A landscape with many valleys, sampled at points; each row gives a point and its height.
From any point a ball rolls to the lowest of the 4 points nearest to it. It stops when none of these is lower. Distance is the straight distance between rows; heights are no part of it.
z_589: [-29  -5 -11  -2  19  28  39  32  57  13  59  42  -4]  h=3.84
z_919: [ -7  43   3 -66 -13  10 -35   2  14 -20 -21 -21  -1]  h=1.43
z_227: [-11  25  -6  -3  -4  -7 -12  -1 -15  -6   7   4 -12]  h=1.67
z_151: [-28  20   9   2  -1  13  -2   2   6   8  13  10 -24]  h=1.87
z_149: [ -8  -9  14  35  11  22  23  14  25  34  21  41 -28]  h=1.78
z_742: [ -4   6  -7  14  -1 -10  -7   4 -15  -4   9  15 -11]  h=1.96
z_936: [-34  39   9 -38  -5  24 -11  -2  12   5   2  -6 -12]  h=1.55
z_90: [  8  -1 -15 -24 -10 -16  -7 -19 -24 -20 -19 -58  18]  h=4.65
z_18: [-12  13   9  23   2   7 -10   1  -4   5   9  27 -21]  h=1.42
z_879: [ 27 -25  -6  47   3 -31   8   2 -23 -12   0  16   8]  h=2.90
z_60: [ 10 -11   6 -36 -17 -15 -19 -29 -30 -16 -57 -82  27]  h=0.44
z_866: [-22 -12 -10  13  18  33  41  35  59  20  69  60  -8]  h=4.22
z_664: [ 19  11 -11 -59 -21  -6 -26 -12  -6 -34 -30 -60  10]  h=5.27
z_621: [  7 -29   0  17   5 -32  -1 -17 -39 -10 -21 -49  18]  h=3.71
z_748: [ 38 -44  -5  53   6 -33   7   1 -25  -2 -10  17  19]  h=1.26
z_984: [ 24 -34  -6  42   6 -31  11  -5 -31  -9 -16 -15  12]  h=3.16
z_194: [ -9 -17  27   8   4 -55 -41 -27 -67   3 -51 -66  32]  h=6.06
z_611: [ 22 -16  20  62  -4  16  25  -6  -2  42   7  82   4]  h=2.19
z_258: [ -1  37  -9 -48 -13   4 -31   2  -2 -20 -13 -19   4]  h=1.47
z_233: [ 11  40  -1 -73 -18  -2 -41   6  15 -34 -26 -32   3]  h=1.10
z_404: [  2 -17  -5  -6  -6 -29  -5 -29 -42  -6 -30 -67  21]  h=4.64
z_251: [-36   5   1   1   9  25  22  10  28  20  25  14 -23]  h=3.02
z_94: [ 31 -21   2  51   5 -17   1   0 -17  -3  -3  41   4]  h=5.81
z_453: [ -3  41   7 -79  -9  10 -42   8  29 -31 -36 -29  -6]  h=1.51
z_615: [ 11  29  -6 -89 -10  -3 -51  18  32 -53 -40 -62  -8]  h=2.09
z_488: [-14 -15  -3  21  12  26  40  24  54  29  47  43 -16]  h=3.66
z_193: [-28   3  15  18  11  23  22  13  30  26  28  24 -28]  h=2.47
z_483: [-48  14   2 -29   8  35  26  16  46  17  32   3  -3]  h=3.73
z_238: [ 10  -9 -14  20   1 -17  -2   2 -21 -20   2   1   2]  h=2.08
z_708: [-27  -7  -3  12  20  26  42  25  45  20  39  38 -23]  h=3.78
z_327: [-41   3 -13 -22  16  35  38  26  50  13  50  21  -5]  h=3.80
z_144: [ 41 -23  12  65  -5  -1  20 -10 -26  31   9  83  23]  h=2.64
z_778: [  2   3 -17   2  -3 -19  -7   0 -27 -15   5  -4  -3]  h=1.94
z_176: [ -2  28 -14 -26  -4   2 -19  -2 -12 -15   0  -9  -5]  h=1.53
z_772: [-11   4  13  33   1   3   3   5   3  10  15  38 -27]  h=1.65
z_41: [-40  30  10 -47   3  38   6   5  37   9   7  -8  -7]  h=5.14
z_365: [ 44 -37   1  55   7 -19   8  -2 -23   4  -1  36  14]  h=7.24
z_875: [15 -9 11 45 -3 -4  2  4 -6 10 11 54 -8]  h=2.10
z_490: [ 16 -13 -17  -3  -5 -18   1 -18 -27 -18 -11 -42   9]  h=5.41
z_450: [  7 -18  14  50   4  28  34  10  28  48  22  68 -16]  h=1.93
z_803: [ 11 -16  25  55  -1  23  27   4  14  38  10  72 -15]  h=2.00
z_691: [ 18   2  -8 -51 -15 -11 -19 -22  -7 -29 -45 -77  17]  h=4.46
z_324: [-12  44   2 -57 -10  16 -28  -4   9 -10  -7  -9  -7]  h=1.50
z_504: [  5 -36  10  21  12 -32  -5 -27 -41   2 -29 -57  17]  h=5.30
z_506: [  3 -19  15  -2  -3 -33 -23 -31 -46  -4 -46 -70  26]  h=4.85
z_261: [-22  36   1 -35  -5  18 -16  -2   2  -1  -1  -4  -9]  h=1.52
z_871: [-40  -1  -2   1  15  30  34  22  48  21  45  17 -19]  h=3.67
z_985: [  6  34 -14 -56 -15  -1 -31  -2   0 -28 -19 -34   8]  h=1.19
z_925: [ 44 -29   3  57   2 -15  16  -5 -28  12   3  57  24]  h=8.99
z_473: [ 20 -33  -4  34   6 -34   2  -6 -32  -7  -7 -22  14]  h=3.26
z_215: [ 10 -36  -5  35   9 -36   5 -11 -31  -6 -18 -39  15]  h=3.46
z_862: [ 44 -18  11  60  -1  -5  10  -7 -21  25   4  74  17]  h=3.96
z_556: [-49  19   5 -17   9  30  13   7  32  16  22   6 -18]  h=2.83
z_597: [ -4 -17  11  40  13  31  41  17  38  42  28  56 -13]  h=1.95
z_126: [  8  15 -19 -38 -13  -5 -21 -10 -14 -24  -8 -40   8]  h=2.57
z_89: [  4  12 -20  -9  -3 -13 -18 -10 -20 -21   5 -17   2]  h=1.72
z_410: [ 23  18 -18 -73 -19  -6 -36   0  14 -41 -42 -63   7]  h=3.49

Call two points neighbours if one is among the 4 nearest of the other. Go from one point of each pair to the other, from neighbour to neighbour, staying as low as possible. Name the highest point that can't be avoided.
z_60 and z_748 | z_691
z_233 and z_18 | z_227
z_233 and z_748 | z_879

Two balls start at each pair of points below. Name the first point that both come to, or write -.
z_324 and z_89 | z_233
z_215 and z_194 | z_748
z_94 and z_251 | z_18
z_193 and z_176 | -
z_41 and z_778 | z_258
z_490 and z_90 | z_985
z_238 and z_126 | z_985

Where does a ball stop that starts at each point below?
z_504 | z_748
z_871 | z_18
z_925 | z_18
z_227 | z_233
z_862 | z_18
z_483 | z_18
z_404 | z_748
z_664 | z_233
